Each row is a point on a landscape with many valleys, with its height.
From any point a ball takes the steepest step (drop divided by distance) to one of its 6 nearest points. It stops when none of these is lower. Distance is the straight distance between rows; heights are no part of it.
lumi: [ 21  11 -12   3  21  -5   6 -13   5   3   2  -5   8   3 -10  11  -7   4
  -8  -6  -1  17  -1   9  -2  19   1 -10   5   1   7  -7  19  -3  -9  -2
  19  -4   3  11 -14  -1]  height 131
lod: [  2 -11  -8  -1  16  13   2  13   5   7  -5   4   6  17  23  12   4 -20
  -1  -2  -1  12  12  -9  10   2  -7  -7 -27   3  30  21  18  -7   3 -13
  -1   1 -14   3  -2   8]  height 86
datud: [ 18  18   6  -7  17  -5  -6 -16  -1   9   6   2   0  -1 -15  10   3  10
  -8  -4  10  10   8  14  -2  21   3  -5  11   6  -1 -19  10  -5   1   3
  12   7 -15  11  -8  -3]  height 200
saro: [  2  -7 -12   0   7   1  -1  10  21   3 -17 -11  17   4  12  -1  -7 -23
   0   3 -13  20 -12   7   7   3   7  -6  -6 -16  17  20   8   2 -15  -5
   7 -12  17  -7  15  21]  height 78
zame: [  3   0  -4  -3   6   0   0   5   8   1  -6  -2   6  -2  10   7  -3 -12
   2   1   1  15   4   5   8  11  -4  -5  -3  -3   5   7   6   5 -13   4
   5   0  -4   8   5   7]  height 376
kobot: [-16  -5   9 -14 -15   9   2   5   1  -6   0 -14  -4 -15  15 -13   2   4
   2   2  -5 -10 -13  -4   0 -26   0   3   5  -4  -3  14 -10  20   3   2
  -2   5  25 -16   6   2]  height 247
rop: [  3  11   9  -9   2   0  -6 -10  -4   2   4   8  -9  -2 -10   8  -2   5
   4  -3  14  -2  10   5   7  14  -5  -5   6   3 -14 -12  -2   3  -2   8
   7   6 -13   8   0  -4]  height 280
tudu: [-12  -4   4  -5 -16   3  -3   3 -15 -10   8  -8 -13 -19   7 -10  -4  14
   1  -6   3 -19  -4  -4  -1 -21  -7  10  10   0 -17  -5 -19   7   6   4
  -9  10  17 -14   6 -13]  height 282
Tomi: [ 13  -2 -10   4  16   1   3  -1   9   7  -6  -3   8   0   5  11  -8  -9
  -6  -3  -4  21  -1   5   4  15   2 -10  -5   0  13   3  16   0 -14  -1
   8   1  -2  10   0   6]  height 217
bebo: [ -7   8  -8  -1  -2  -3   8 -19  -1 -20  -3 -14 -12 -19 -30  -5   9  16
  -5   4   2  -8  -9   9   4  -6  11  16  20 -10 -17  -9  -4   7  -7  19
   1  -6  14  -6 -13  -4]  height 575
Pigit: [ -9   2   3  -2  -8  -1 -10   6   0  -7  -3   0   0  -4  11   4  -1  -9
   1  -2   1   4   5  -3   8  -6  -4   2   2  -4  -4   3  -7   5  -6   5
   1   1   1   2   6   4]  height 748
simab: [ 30   9 -10  -3  26  -6   2 -18   1   1   5  -5  11   8 -13  12  -8   1
 -16 -10  -6  17   1   7  -8  15   7  -8   1   5  14 -12  23  -9  -2   1
  21  -4   2  11 -16  -5]  height 202
fevi: [-16  -5   6  14 -11  -2  -1  12  -9  -3   6   0  -2  -1   5  -4  -2  10
   9   5   1 -15  -3 -13  -5 -19  -2  10 -12   9 -15   3 -23  -1  13 -11
 -18   8   1  -5   8  -6]  height 309
seto: [ 20  14 -10  -4  18  -9   0 -15   3 -12   4  -2   6   4 -29  12  -9   9
 -14 -15  -4   5   0   3 -12  16   4   2  12 -11  14   0  14   1 -13   6
  26 -13  10   1 -19 -12]  height 378
miko: [-12   3  -2 -17 -12   0  -6 -14  -8 -15   7  -8 -22 -22  -6  -2  -4  21
  -2  -2  11 -11  -4   6   1 -18   2  18  21  -1 -28 -14 -15   6  -1   8
   0   8   9 -15   2 -15]  height 532
lurib: [  5  -3  -8   2   5   2   1   8  17   2 -13  -5  10   2  12   5  -6 -18
  -3   0  -8  20  -4   4  10   8   2  -6  -6 -11  11  16  10   4 -14  -1
   6  -7   6   1   8  13]  height 101
Pakom: [-14  -3   6   5 -13  -1  -5  15  -3  -4   3   1   8   2  14  -1   2 -10
   5   4  -6  -4   0 -16   2 -15  -5   1 -10   1   4   7 -12   9   6  -4
 -14   1   1  -5   5   0]  height 300
lika: [ 15   3 -16   9  17  -5   7  -5  12   2  -6  -6  10   3   0   5 -11  -7
  -8  -2  -8  18  -4   7  -1  16   6  -8   4  -3  11   2  16   2 -14   1
  11 -13   6   7  -6   5]  height 184
gesiv: [ -8  -2   9  -4 -12  -2  -9   5  -2  -9   2   4  -3  -1   9   1  -4  -6
   3  -4   7  -2   4 -12   8  -4 -11   4   3  -2  -8  -2 -13   6  -1   6
  -2   0   1  -1   6  -1]  height 771
lovos: [  4   3  13  -9  -6   4  -8  -3  -7   6   5  13  -8   8  -1   2   5  -4
   4  -7   9  -5  13  -2   2  11 -13  -3   0   7  -4  -7  -1  -3   3   5
  -2   6 -18   9   1  -9]  height 415
Besa: [ 17  -6  -5   1  22   8   0   1   2  11  -2  -1   9   2   9  12  -8  -9
  -9  -7  -3  25   4   6   5  13  -3 -12 -19   6  22   5  24  -6  -3  -2
  12   4 -13   9  -2  11]  height 216
zini: [ 4  4  2 -3  5  5 -6  1  5  1 -2  3 -1  0  3 11 -1 -8  2 -2  7  8  6  3
  9 12 -8 -5  1 -1  0 -1  1  0 -8  4  6  1 -7  7  2  4]  height 611
fid: [  3   0  16   6 -23  -2   0  -8 -21   1   8  19 -11   6 -12 -12   4  14
   9  -5  17 -21  11  -3 -16   8  -8   2   0  16 -12 -16  -6 -17  16  -5
 -14  10 -25  11   1 -14]  height 73
gazo: [  3  15 -14   7   6  -6   6 -13   8 -12  -2  -8   1  -7 -23   3   3   8
  -6  -3   0  -3   1   6   5   6   9   2  20 -12  -6  -8   1   6 -12  11
  12 -12  10  -1 -16  -2]  height 388
sela: [  9  -7   1  -7  13  12  -1   4  -5   4   2  10   3  14  11   7   7 -13
   2  -4  -1  12  11  -4   5   9 -11  -6 -20   5  21   7  14 -14   1  -3
   1   8 -19   5  -3   7]  height 316
loveg: [ 25  10   5  -7  22  -7  -8 -11  -8  14   9   1  -3   1  -6   6   1   6
 -12  -5   6  17  11  17  -1  18   0  -3  -4   9   7 -16  20 -12   6   4
  11  11 -21  10  -6   0]  height 204
lal: [ 18 -16  -8   5  25   6   6   5   6   9 -10  -2  14   2  18   8 -18 -13
 -15  -9  -8  25  -5   1   8  11   2 -17 -27   4  30  14  34  -6  -6  -6
  12   0  -7   4  -2  18]  height 206
dur: [-12  -1   1   2  -6   3  -5  17  10  -8  -1  -7  17   8  24   1   4 -21
   4   4  -8   8  -1 -12   9 -10  -4  -2 -10  -5  18  17  -5   9   1  -3
 -11  -2   5  -3  11   9]  height 152
fuda: [ -2 -10  -4   6   4   2   4  12   0  10  -2  12   6  24  16   4   5 -11
   6  10   0   0  10 -14   2  -2  -9  -5 -21   6  11   5   4  -4  10 -13
 -16   1 -20   8  -4  -2]  height 298
Det: [ 14  10  14 -12   9   0 -11  -7  -8  10   8   9  -8   0  -9   4   3   5
   1  -7  11   2  13   8   0  20  -8  -3   5   8   1 -12   8  -9   4   9
   6  12 -26   8  -2   0]  height 173
kag: [-12   0   7 -10 -10   3  -2   3   7  -9  -5  -8   2 -14  12  -6  -4  -7
   1   0  -2   0  -4  -1   7 -18   5   6   8  -8  -6   7  -7   8  -8   7
   5  -2  22 -10   7   0]  height 442
vil: [ -8   3  -6  -2  -1   2  11 -15   8 -16  -5 -14  -7 -19 -20  -9  10   9
  -6   6  -7  -5 -14   9   6  -8  18   9  18 -14 -13  -4  -4   5  -9  17
   7 -10  19 -14 -12  -1]  height 514
pinuk: [  1  -7  -9   2   4  -1   9   1  20   4 -17  -7  12  -5  -1  -5  -1 -16
  -5   9 -24  11 -18  11   6  -3  15  -3   6 -20  10  14   2   6 -12   1
   8 -18  26 -13   7  19]  height 295
Gof: [ 16  -3   5  -7   3   8  -6  -3  -9  10  11  14  -2  16   2  -4   7  -2
   4  -4   2   7  19  -2  -3   9 -11   2 -10  12  13  -4  13 -17  10   4
  -1   9 -29   5  -4   1]  height 432
lolur: [-13  -7   8 -16  -9  10   3  14  13   1  -7 -15   8  -7  18  -9   3  -8
   5  10  -9  -4 -22   4   7 -20  11  -3   5 -11   9  19  -7  19   1  -3
   6  -9  34 -11  10  17]  height 284
por: [-18  -3   6   3 -13   4   0  16   3  -2   1  -8  14   1  20  -2   3  -9
   2   6  -9  -1  -5 -15   2 -22   0   0 -13  -3  12  11 -12  11   5  -4
  -9   0  15 -11   8   7]  height 175
fip: [ -1  -6  10  12 -15  -1   5  -4 -14   6   2  18  -7  14   0 -10   6   8
   9   8  11 -16   9  -8  -8   9  -6   2  -7  15  -9  -7   0 -10  14 -13
 -19   8 -23  11   5  -7]  height 191
Refid: [ -4   5   7  -6  -9  -3 -11  -4  -6  -5   4   6 -11  -7  -5   5  -5   4
   0  -6  12  -9   8  -3   3   0  -4   4  11   0 -18 -12 -11   5   0   6
   2   3  -6   1   4  -6]  height 499
Dof: [ -9  -8   6   9  -9  -2   0   8  -8   2   2   9   0  13   7   0   1  -5
   1   4   1 -11   2 -18  -3  -2 -10   3 -14  11  -6   1  -6  -1   9 -10
 -20   4 -14   6   4  -3]  height 488
Rin: [-11   1   1 -12 -11  -2  -9  -7  -8 -12   5  -2 -23 -16  -4   0  -4  16
  -2  -5  12 -12   3   1   4 -10  -2  12  14  -1 -25 -14 -13   6   3  10
   1   4   2  -8   2 -14]  height 525
zape: [  3   2 -11   2   4  -4   5 -10  10  -5   2  -7   3  -9 -22  -4   9  -6
 -12  -4 -26  -8 -13   1   0   5  13   2  15 -26   7  12   7   3  -7  13
   9 -24  32 -21 -13   7]  height 491
Fuve: [ -2  -3 -11   6   5  -6   9  -1  17   2 -12  -6   9  -7  -7  -5   4 -14
  -4   4 -22   8 -17  10   3  -2  15  -3  13 -24   4  12   4   6 -13   5
  13 -19  23 -13  -1  13]  height 397
zufa: [  7  -5   8   7 -13  -1   5  -5 -10  13   5  20  -5  25   2 -17   3   9
   8   8   7  -5  19  -2 -15   4  -8   5 -14  19   1  -9  10 -16  21  -8
 -15   7 -34  11   1  -7]  height 296
redem: [  4  -6   4   3   2   6   3   3  -7   9   5  14   4  25   9  -2   5  -6
   5   0   0  -4  11 -12   2   5 -11  -3 -16   9   9   0   7 -10  10  -8
 -12   7 -26   8  -6  -3]  height 581
zal: [ -1  -4  18  12 -20  -6  -2  -3 -22   2   5  13 -15   4  -7  -6   1  12
  11  -1  15 -24   4  -7 -12   4  -8   2  -2  15 -19 -14 -12 -11  10  -7
 -15   8 -14  10   5 -15]  height 91
lem: [  7   6 -15  12  11  -8   4 -10  10 -10  -3  -7   8   0 -18   1  -2   2
  -8  -5 -10   5   0   5  -5  11  11  -2  15 -13   5   0   8   4 -15   8
  17 -19  14   0 -10   0]  height 279
rivi: [ 17   0  14 -10   0   3  -6  -2  -8   9  11  17  -8  17  -5  -8   4   4
   0  -4   5   2  19   7  -6  11 -12   3  -6  14   9 -10   7 -23  14   4
  -1  12 -31   8  -3  -4]  height 92
gupi: [  3  -2  15   2 -14  -2  -6  -2 -16   0   9  16  -9  11  -3  -3   0   1
   6  -1  12 -14   8  -9  -7   6 -12   1  -3  10  -8 -10  -8  -9  10  -1
  -9   7 -19   8  -3 -10]  height 235
kes: [ -5   0   9   1 -11   0 -10   3  -9  -4   6  10  -6   4   2   2   1  -2
   4  -4   5 -10   9 -13   0   4 -10   2  -1   3  -7  -5  -9  -2   0   4
  -4   5 -10   5   5  -7]  height 559
garu: [ -3   6   0   1   0   0  -3  -1   8  -4  -4   1  -3  -4   3  10  -4  -6
  -2   0   5   8   5   5   8   4  -1   0   7  -3  -5  -5   0   8 -11   9
   9  -4  -1   4   4   0]  height 680
vofik: [ 17   6  -7   0  21   3   1  -6   2   7  -1  -3   6  -1   0  12  -6  -3
  -8  -5   2  18   4   9  -2  17  -1 -13   0   0   9  -6  16  -1 -10  -1
   9   3  -3  11  -4   1]  height 192
sefa: [ -5  -9  -2  -7   4   7  13   2  19   5 -12 -10   5 -10  -4  -7  10 -14
  -3  11 -22  -2 -28   9   6  -9  18  -1  11 -18   1  17  -2  10 -12  -1
   8 -17  32 -18   2  16]  height 431
Muza: [-10   1  -2 -10 -10   2  -2  -9   2 -12  -1  -7 -14 -17  -4  -5   0   7
  -1   1   3  -7  -4   6   6 -16   4  10  15  -6 -17  -9  -8   8  -5  13
   5   0  11 -10   3  -7]  height 656
Dosal: [  4  -5  -1  -6   9  10  -2   7   2   4  -1   1   6   8  15  10   1 -13
   1   0   2  14   9  -5   8  10 -10  -4 -13   1  15   9   7  -3  -6  -1
   2   5 -11   8   3   4]  height 276
Pif: [  6  -9 -11   0  15   6   0  14  15   4 -12  -5  14   7  17   8  -6 -20
  -3  -4  -4  21  -3  -1  12   7  -2 -10 -18  -5  24  24  13   1 -12  -6
   2  -2  -1   2   8  15]  height 61
bif: [ -6  -9   0  -7  -2   5  10   1  15  -5 -14 -12   1  -9  -1  -9   7  -7
   0  14 -16  -2 -24  11   8 -11  16   0  14 -16  -3  12  -5  11  -9   4
   9 -13  29 -12   0  12]  height 421
Renem: [-14  -7   2  -6 -10   2   2  22   1  25 -17  24  -2  16  19  -4  -4  -1
   8  24  21  -4   9  -4 -10  -7  -4  -2 -27  12   3   2   5 -11  20 -33
 -29   9 -24   8  15   8]  height 292
delik: [  4  11 -13   8   5  -4  10 -11   9 -13  -4 -10   0  -9 -24  -3   4   1
  -8  -2  -8  -5  -6   7  -1   1  13   5  21 -20  -1   5   0   5  -9  15
  11 -16  19  -9 -12  -1]  height 406
zakun: [-13  -4   4  -5 -16  -7 -10  -1 -25 -13  11   0 -25 -19 -11  -5  -7  24
   5 -12  20 -23   1   1  -3  -7  -7  14  18   1 -28 -18 -23  -6  11   0
 -12  10   2  -6   5 -22]  height 310
Zulor: [-15  -4   6   4 -15  -4  -5   5 -15  -5   9  -5 -11 -13   5 -10  -2   7
   4  -4   2 -17  -2  -6  -3 -18  -6  11   0   3 -18  -4 -24   2  11   2
 -14  10  10 -10   8 -13]  height 269
Mikil: [ -3  -4   1   4  -1   2   0   4  -6   4   3  11   5  20  12   1   5  -9
   7   7   1  -9   7 -16   5   2 -12   0 -14   7   3   1  -3  -5   7 -10
 -14  -1 -17   7   1  -3]  height 500
ref: [ -4   8  -7   3   3  -2   7  -9  10 -10  -8  -7   1 -10 -12   4   4   2
  -2   0   0   3  -5   8   5   1   9   1  17 -10 -13  -6   0  10 -12  11
  10  -9   9   1  -5   0]  height 539
zepuz: [ 21   0  -5  -2  23   4   3  -4   3   9   0  -2   8  -1   4  10  -8  -6
  -8  -5   1  21  -2   7   5  18   1 -13  -6   0  13  -1  23  -3  -8   0
  12   5  -9  11  -2   6]  height 222
muzam: [-21  -4   0   8  -7  -1  -1  21   2  11  -7   9   3  11  17  -4  -3   5
  11  21   6 -12  -6  -7  -7 -18   2   5 -19  15 -10   5 -12  -5  14 -30
 -32   6 -14   5  10   5]  height 109
fub: [ -7   6   0  -2  -7   0  -4  -3   5 -10  -4  -6  -5  -8   1   4   0   2
  -1   2   6   1  -2   6  11  -3   6   3   9  -5 -12  -6  -7   9  -9  12
   7  -5   4  -3   4   0]  height 732
Misa: [ -4 -11  -3  -6   0   3  11   6  21   7 -13  -8  13  -4   4  -8   3 -16
  -1  13 -20   1 -23  10   7  -8  16  -4   6 -20  10  19  -4   9  -9  -4
   8 -16  31 -12   8  21]  height 321
nirob: [  4  11 -10   4  11  -5   5  -5  10  -2  -4  -6   7  -2  -9  10  -2   1
  -4  -2   5   9   1   6   1  11   8  -6  11  -6  -4  -5   8   6 -14   8
  12  -3   2   4  -6   2]  height 374
vov: [-12  -5   1   9  -5  -1   0  13  -1   5  -1  10   6  20  18   4   3  -8
   5  12  -4  -6   4 -18   2  -7  -7  -2 -18   2   8   4  -5  -2  10 -18
 -23   0 -10   3   1   2]  height 341
Fugoz: [ -5  -2   1   2  -2   4  -6   8   1  -3   1   6   4   5  13   8   4 -15
   3   1   2   1  11 -10   6   3 -11  -2  -6  -1   8   4  -4   1  -3   0
  -3   5  -5   2   5   0]  height 66
zol: [ -7  -3   1   7  -5   2  -4  13  -1  -1   1   6   4  11  15   6   5 -14
   5   5  -4  -4   7 -15   5  -3 -10  -2 -11   2   7   7  -4   2   2  -7
 -12  -2  -9   3   3   0]  height 391
kaviz: [  8   6  10  -5   6   4  -7  -2  -2   7   5   7  -4   2  -1   6   4  -2
   1  -8  10   4  11   2   2  16 -11  -4   0   4   4  -4   3  -5  -1   6
   3   8 -19   7  -1   0]  height 340
Mimu: [  6  -9  -1   3  10  10   2   8  -2   9   3  13   2  26  18   1   8 -12
   5   3   0   4  15 -10   4   2 -10  -6 -20   5  18  11  11 -13   8  -6
  -8   2 -22   8  -4   1]  height 88
natin: [-20  -3   7   4 -14   1   0  13  -1  12 -12  16  -4  10  11  -4  -4   7
  14  23  14 -14   1  -4 -10  -9  -2   4 -17  17  -6  -2  -3 -10  15 -30
 -28  12 -17   9  14   1]  height 169
nir: [ -4   4  -4  -2  -3   3  10  -5  11 -10 -11 -11   0 -13  -8  -6   3   0
  -3   9  -7   1 -11  11   7  -7  12   4  16 -13 -10   0  -2   5  -8   9
   8 -11  19 -12   0   6]  height 548
Gen: [-24 -10   0   7  -6   3   2  14  -8   4   7  -8  -8 -11   3 -16   7  21
  19   5   2 -19 -10  -4 -10 -29  -2  12  -8  10 -17   7 -34   0  12  -7
 -20  15   8 -16   7  -7]  height 275
zat: [ -4  -2  -3  -2  -4   4   2   8  17   1 -14 -10  13  -1  12  -1  -1 -18
   3   5  -7  11 -13   8  10  -8  10  -1   2 -14   7  13   0   6  -9   1
   5  -9  20  -5  11  15]  height 163
Ser: [ -6  -4  10   7 -16  -1  -6   3 -16  -7   8   8  -9  -1  -1  -2  -3   5
   5  -6   7 -17   5 -11  -2  -5 -11   4   0   6 -15  -8 -18  -3  10   0
 -11   6  -5   2   4 -11]  height 244
zakik: [ -5  -5   2   5 -12  -1   9   2  -6  19  -4  18  -1  22  10 -11   0   5
   8  18  12  -7  14  -4  -9   1  -5  -3 -19  16  -1  -6   9 -10  20 -20
 -23  10 -31  10   6   0]  height 411
lut: [ 18   5  15  -4 -15   0  -5  -8 -16  -1  10  19  -9  18 -13 -16   4  11
   7  -5  12  -5  21   4 -17   9 -11   5   1  21   2 -13   6 -24  17   5
  -5   8 -35  10  -3 -11]  height 112
Nabe: [-21  -9   4   2 -10   1   1  10 -13   0   8 -14  -6 -20  11 -14   5  15
   9  -2  -1 -19 -13  -6  -6 -28  -2   5   0   7 -10   6 -28   8  14  -2
 -15  15  16 -20   8  -8]  height 274
bur: [-21  -7  10  -8 -15   9   6  13   1   2   1 -18   6 -13  18 -13   6   1
   5   5 -10 -10 -15  -9  -1 -26   0   0  -5  -2   5  21 -14  24   7  -2
  -6   5  26 -18   7   7]  height 215
Met: [  2   2  -6   0   5  -2   0   1  12   0  -8  -4   7  -4  -1   7  -4  -5
   0   2   0  14   0   8   5   6   6  -4   6  -7  -3   2   4   7 -13   4
   7  -8   5   2   3   7]  height 524
kul: [ 13  12 -17   4  12  -7   0 -10   7 -15   2  -7   1   0 -29   4  -3   3
 -16 -13  -9   3  -5  -1  -7  13   7   2  15 -18   9   4  10   4 -12  10
  21 -21  17  -2 -17  -3]  height 349
fita: [ 27  13 -10  -8  27  -6   0 -21   0  -9   6  -3   9   5 -25  15  -7  10
 -14 -10  -5  11  -1   4  -9  16   4  -5   9   1  15 -10  20  -6  -4  -1
  25  -8   5   8 -21  -9]  height 85
bozas: [-30  -9   0   1  -7   9   8  17  -1  10   5 -13  -5 -17  11 -11   9  15
  16   2  -8 -17 -17 -14 -13 -34   0   4 -10   7  -3  19 -29  17   5  -5
 -18  11  17 -21   5  -1]  height 248
kib: [ -4  10  -7   0   0  -3   2 -14   7  -9  -4  -7  -5 -14 -14   2   4  10
  -6   3   0  -1  -3  10   7  -3  10  10  19  -9 -18  -9  -7   8 -11  11
   8  -9   5  -7  -4  -3]  height 560
Nudop: [ 27  10  -2  -7  24  -4  -2 -15  -3  11   8  -4   6   0  -2  10  -5   3
 -13  -3   0  19   4  11  -3  18   5 -10  -1   7  10 -13  22 -12   5  -2
  16   7  -8   8 -10   2]  height 199
nukup: [-14  -9  11  15 -15  -3   0   9 -15   1   4  10  -5   5  -2  -3  -1  10
  10   9  10 -15   0 -13  -7  -5  -1   5  -9  12 -19  -5 -15  -8  15 -15
 -22   7 -10   8  10  -7]  height 209
Virav: [ 10  11 -11   6  13 -10   7 -14   4 -11   3  -6   3  -1 -24   5   1   6
  -9 -10  -2   4   0   6  -4  12   6  -4  15  -6   0  -4  11   4 -12   5
  17 -13  10   6 -14  -7]  height 283
pid: [  4   2  17  -7 -13  -3 -11 -10 -12   3  11  17 -15   4 -11  -4   2   6
   8 -10  11 -14  13  -1  -6  12 -14  -4   5  11  -8 -16  -4 -10   5   5
  -3  11 -20   7  -2 -11]  height 127
sop: [ 34   7  -9  -5  24  -6  -3 -18  -1   4   6  -3  11   4   0  12 -10  -2
 -23  -9  -8  22  -1   8  -3  16   7  -8  -9  11  22 -14  31 -11   6  -1
  20  -1   0  11 -16   3]  height 249
ginuf: [-15  -6   5 -17 -14   8   6  13   8  -4  -5 -12   4 -10  16 -11   4  -8
   1   6 -11  -6 -17   0   4 -25   5   1   5  -5   1  15  -9  17  -3  -1
   5  -4  30 -15   9   8]  height 260
poka: [-11  -3   5  -8 -12   2   1   6  10  -4  -6 -13   5  -5  14  -2   6 -13
   2   6  -8   3  -7   0  11 -17   8  -1   2  -9   4  14  -5  12  -4   7
   1  -2  25 -10   9  10]  height 291
Dela: [-13   0   8  -6 -15  -2  -6   3  -7  -8   5  -5  -2 -12  10  -6  -4   2
   2  -3   1  -8  -2  -8   4 -16  -2   9   2  -2 -11  -1 -16  11   2   6
  -6   5  12 -11   7  -7]  height 492
Kogu: [ 12   0  12   3 -15   3  -2 -10 -14   7   6  18  -7  20  -6 -14   4   9
  10  -1   7  -7  19  -4 -14   9  -8   5  -8  16   2  -8   8 -16  17  -2
  -9   9 -32  10  -3  -8]  height 160
voz: [-28  -8  -3   7 -10   6   4  21  -1   8   5  -6  -2  -4   7  -9   4  19
  21   8   4 -18  -9  -7 -13 -32   2  11 -11  16 -18   6 -29  -3  14 -14
 -24  11   4  -9  11  -3]  height 264
vabu: [-10  -6  10   4 -18  -7  -5   5 -25  -8  11   2 -16 -15  -4  -7  -4  19
   5  -9   9 -22   0  -2  -3  -9  -7  11   6   2 -24  -9 -26  -5   9   0
 -15   8   2  -5   7 -14]  height 174
zifuz: [ 16  -1   2  -5  18   8  -5  -2  -2  12   6   3   2   1   1  10  -1  -4
  -9  -6   4  21   8   9   4  16  -6  -9 -11   8  16  -5  19  -8   1   4
   8  14 -21   9  -1   8]  height 277
kef: [ 18  -8 -13   7  21  -3   6   0  12   6  -6  -4  12   7   9  10 -18 -14
 -11  -6 -13  25  -5   7   0  13   2 -14  -9  -2  21   7  25   1 -13  -4
  11  -5   2   8  -3  12]  height 203
kamob: [  4  13  -8   5   8  -7   2 -13   2  -8  -2  -5  -3  -3 -23   7   1  14
  -5  -5   8   0   6  10   2  12   7   4  17  -7  -7 -15   1   4 -10   8
  16  -6  -2   6 -15  -5]  height 311
revem: [ -1   6 -14   1  -3  -5   5 -15   2 -20  -2 -11  -6 -14 -32  -7   6   7
 -11  -3  -8 -11  -6   5   2   4  14  10  22 -21  -6   3   3   8  -5  18
   9 -18  23 -14 -18  -3]  height 471
begip: [ -2   2  16  -2 -17  -7 -12  -7 -20  -5   9  12 -22  -6 -16  -3  -2  13
   6 -12  20 -22   8  -1  -6   7  -9   5   8   8 -20 -20 -14  -6   8   3
  -7   8 -10   3  -1 -18]  height 178
bepom: [-25  -4   3  14  -7   1  -2  18   0   5   2   1   3   1   7  -3  -1   7
  15  10  -2  -9  -8 -14  -7 -25   1   9 -15  13  -8   6 -24  -1  14 -13
 -23   5   2  -3   9   3]  height 214
Zeve: [  5  -5 -12   7   9  -4   7   5  20   5 -14  -8  13   1   5  -1  -5 -16
  -1  -2 -15  20 -12   7   4   5   9  -6   0 -17  10  15  11   3 -15   0
   8 -13  15  -4   9  16]  height 122
sode: [ 31  14  -4  -6  26 -10  -5 -20 -10   8   9  -2   3   0 -11   9   0   9
 -17  -6   3  18   7  13  -4  17   7  -7   3  11   9 -20  23 -13   8  -1
  15   7 -10  11 -10  -6]  height 243
bes: [ 19   8 -16   3  19  -8   5 -11   8  -6   0  -1   9   7 -17   9 -11   1
 -12 -10  -8  13  -4   3 -11  15   2  -5   8  -6  13  -4  16  -1 -14   4
  20 -18  10   3 -14  -4]  height 186
Gufuv: [-22  -6   5   8 -10   3   1  16  -5   5   3  -8   2  -6  13  -8   4   7
   9   6  -7 -11  -8 -13  -5 -28   1   2 -10   6  -5  10 -24   9  11 -10
 -18   5  10 -12   9   1]  height 281
volef: [ 11  11  -4  -2  14  -3  -2 -12  -2   7   2  -1   1   0 -10   9   1   9
  -5  -3   7   8   5   9   2  15   2  -7  12   2  -7 -10   9   3  -9   4
  13   2  -6  11  -9  -1]  height 237
tiv: [  5   6 -12  11   3  -4   7  -6  12  -7  -6  -7   3  -8 -16  -3   0  -5
  -8   1 -15   2  -6   9  -3   4  15   2  14 -16   2   3   5   6 -13  11
  12 -20  19  -8  -9   4]  height 390
Misof: [-12  -5  11   9 -20  -7  -4   3 -22  -7   8   6 -15  -7  -6  -5  -1  13
   7  -2   9 -19   1  -6  -9  -4  -6   5   2  10 -22 -11 -21  -9  15  -5
 -16   7  -2  -1   8 -12]  height 128

Call two points neighbours if one is among the 6 nearest of the other. Go from one point of each pair to the other, from neighbour to neighbour, staying as low as possible. Name the highest point that can't be avoided.
muzam / rivi: fip
rivi / fid: lut
fita / rivi: datud

For each start below, name the point where the ball stops.
Nabe: Fugoz
ginuf: Fugoz
zakun: fid
tudu: fid
ref: fita
bebo: fita
kib: fita
kobot: Fugoz
Dela: fid
Rin: fid
revem: fita
